Points on a hilly landscape, in no order, each with its height.
A climber steps from a point to whichever of its 5 nearest points has the largest rise for the distance, and stops where none of them is higher. Distance is the straight distance between rows; heights are no part of it.
buva h=7.07: [143  85 149 113  50 135  87 138]
Vurid h=3.18: [169 174 190 111 151 123 141 140]
ripuz h=3.94: [133 157 109 116 180 118 137 133]
Kif h=6.95: [133 170 111 110 183 119 142 129]
futu h=3.63: [168 212 185 140 162 150 166 100]
Felar h=3.13: [132  97 185 150  63 128 115 121]
zefil h=5.55: [147 202 104 122 186 150 147 107]
Zotu h=1.63: [142  73 137 102  50 124  74 160]
Sebo h=0.12: [147  89 182 121  32 133  93 128]
Der h=3.72: [102 141  74 125 187 109 139 133]
Numov h=4.67: [118  76  60 105  89 138  81 145]
mula h=6.67: [128 188  67 118 200 129 139 121]
beze h=4.65: [135 204  89 116 192 143 142 110]
Sodol h=4.50: [139 193 104 117 186 136 138 120]
Vozan h=5.73: [123  93 140 143  83 140 114 117]
Karap h=4.28: [130  99 166 143  71 131 124 123]
suzer h=2.66: [129 155 132 120 171 107 143 140]
mefe h=3.40: [139  93 153 130  58 141 106 129]
Niza h=3.36: [128  70 119  99  62 127  78 156]
kekat h=7.00: [135 100 199 148  69 117 128 119]
Rana h=2.04: [ 97 136  91 130 173 110 146 127]
fofir h=0.79: [149 155 171 120 154 101 149 151]
veb h=4.79: [149 198 116 116 186 138 140 116]
vizo h=4.77: [118 106 151 146 116 116 143 127]
fotu h=5.49: [120  84  93 118  79 141  95 132]
fizol h=1.75: [129 133 147 129 158 104 148 147]
lofe h=3.14: [ 94  95  74 143 130 139 131 115]
Sugiv h=5.35: [125  96 159 146  87 131 130 125]
Dudat h=4.01: [104  94  94 144 115 135 125 121]
Tubik h=5.64: [120  73  88 105  74 140  79 148]
girad h=4.52: [120  94  91 127  93 145 104 121]
Sevo h=4.69: [124  69  89 101  74 126  74 155]
Balo h=4.57: [103  93 108 152 111 133 129 119]
lenot h=3.88: [158 212 161 140 177 153 158  95]
ber h=3.25: [ 98  98  96 146 134 123 137 120]
Teko h=1.85: [110 135 109 124 173 110 143 135]
nube h=7.26: [142 166 131 116 181 117 141 137]
noz h=0.97: [135 127 191 130 136  98 146 145]
Vap h=3.21: [106 122 102 133 162 106 147 132]
Zim h=1.10: [142  93 184 136  47 135 101 126]
kino h=7.28: [151 215 116 135 188 154 153  98]
guzog h=2.17: [119 122 158 135 141 103 150 139]
kekud h=5.17: [117  84  73 121  85 145  94 131]
per h=0.91: [147  84 171 110  38 131  79 147]
Reku h=3.54: [ 95 106  95 146 148 119 143 124]
zaziv h=5.12: [127 195  74 113 200 141 139 116]
Ler h=5.03: [127  89 113 129  74 148 100 127]
dop h=5.34: [152 201 129 119 175 148 146 112]
sifuz h=4.66: [120 108 174 149 105 120 138 128]
Bobid h=3.49: [168 185 169 111 160 126 143 133]
Kez h=4.10: [104  86  90 143 105 140 116 117]
rok h=4.29: [129 106 201 151  84 110 137 131]
vene h=3.89: [158 216 171 143 171 154 167  95]
ratu h=3.85: [124 166 101 112 190 119 141 136]
rusa h=5.02: [132 210  88 126 195 148 146  97]
dul h=4.89: [109  95 105 138  97 147 120 117]
Nedon h=2.36: [119 130 130 131 162 104 143 141]
lifel h=4.55: [168 203 157 127 172 148 151 111]
nef h=1.54: [129 133 165 134 143 100 150 144]
Dami h=3.86: [177 197 184 119 160 134 146 122]
dol h=3.53: [ 99  87  66 140 106 146 112 115]
ruta h=5.36: [111  99 123 145 114 126 131 121]
disi h=4.91: [131  83 127 125  70 144  94 128]
doru h=4.02: [109  91  81 133  97 148 112 123]
sodi h=4.34: [163 191 152 117 173 133 143 124]
Mik h=4.27: [134 183 100 115 190 125 140 126]
malel h=0.89: [141 145 179 121 146 104 143 145]
nive h=4.43: [122 107 173 143 113 111 139 130]
tuk h=5.56: [111  93 115 143  91 137 120 116]
kolet h=2.03: [ 89 118  82 135 164 113 142 124]
zirib h=5.13: [153 177 139 109 175 128 141 131]
Nudaf h=2.76: [148 159 146 115 168 111 143 137]
Vub h=6.14: [114 159  77 118 197 115 138 135]
tuf h=3.46: [118 124 139 132 154 104 145 137]
reko h=5.96: [117  93 133 146  88 140 120 120]
vezi h=5.24: [130  82 104 113  67 146  90 137]
gub h=1.88: [126 143 115 120 178 106 145 141]
puvev h=6.42: [114  95 134 144  95 132 126 117]
sika h=5.16: [108 103 137 142 126 117 140 128]
semuz h=4.20: [122 104 192 151  96 111 139 136]
sadu h=7.33: [121  81  81 109  81 145  85 144]
nuzar h=5.37: [102 116 120 143 147 114 144 128]
roril h=3.15: [111 149  92 118 187 110 144 135]
nar h=3.62: [139  83 133 107  57 136  84 148]
Dis h=5.41: [124  89 125 135  78 146 113 129]
gis h=7.15: [107 110 129 143 141 109 146 130]
nepel h=1.86: [137  93 177 133  59 136 114 125]

For each start below, name the point where the climber stops.
noz | puvev
Niza | sadu
Dami | kino
Mik | nube
Zim | puvev
beze | kino
malel | gis
gub | nube
roril | mula
Rana | mula
Sodol | nube
vene | kino

Two climbers start at each pair of points below. Name the first point that both come to, or write none.
girad, doru | sadu
Dis, dul | puvev
Kez, disi | puvev
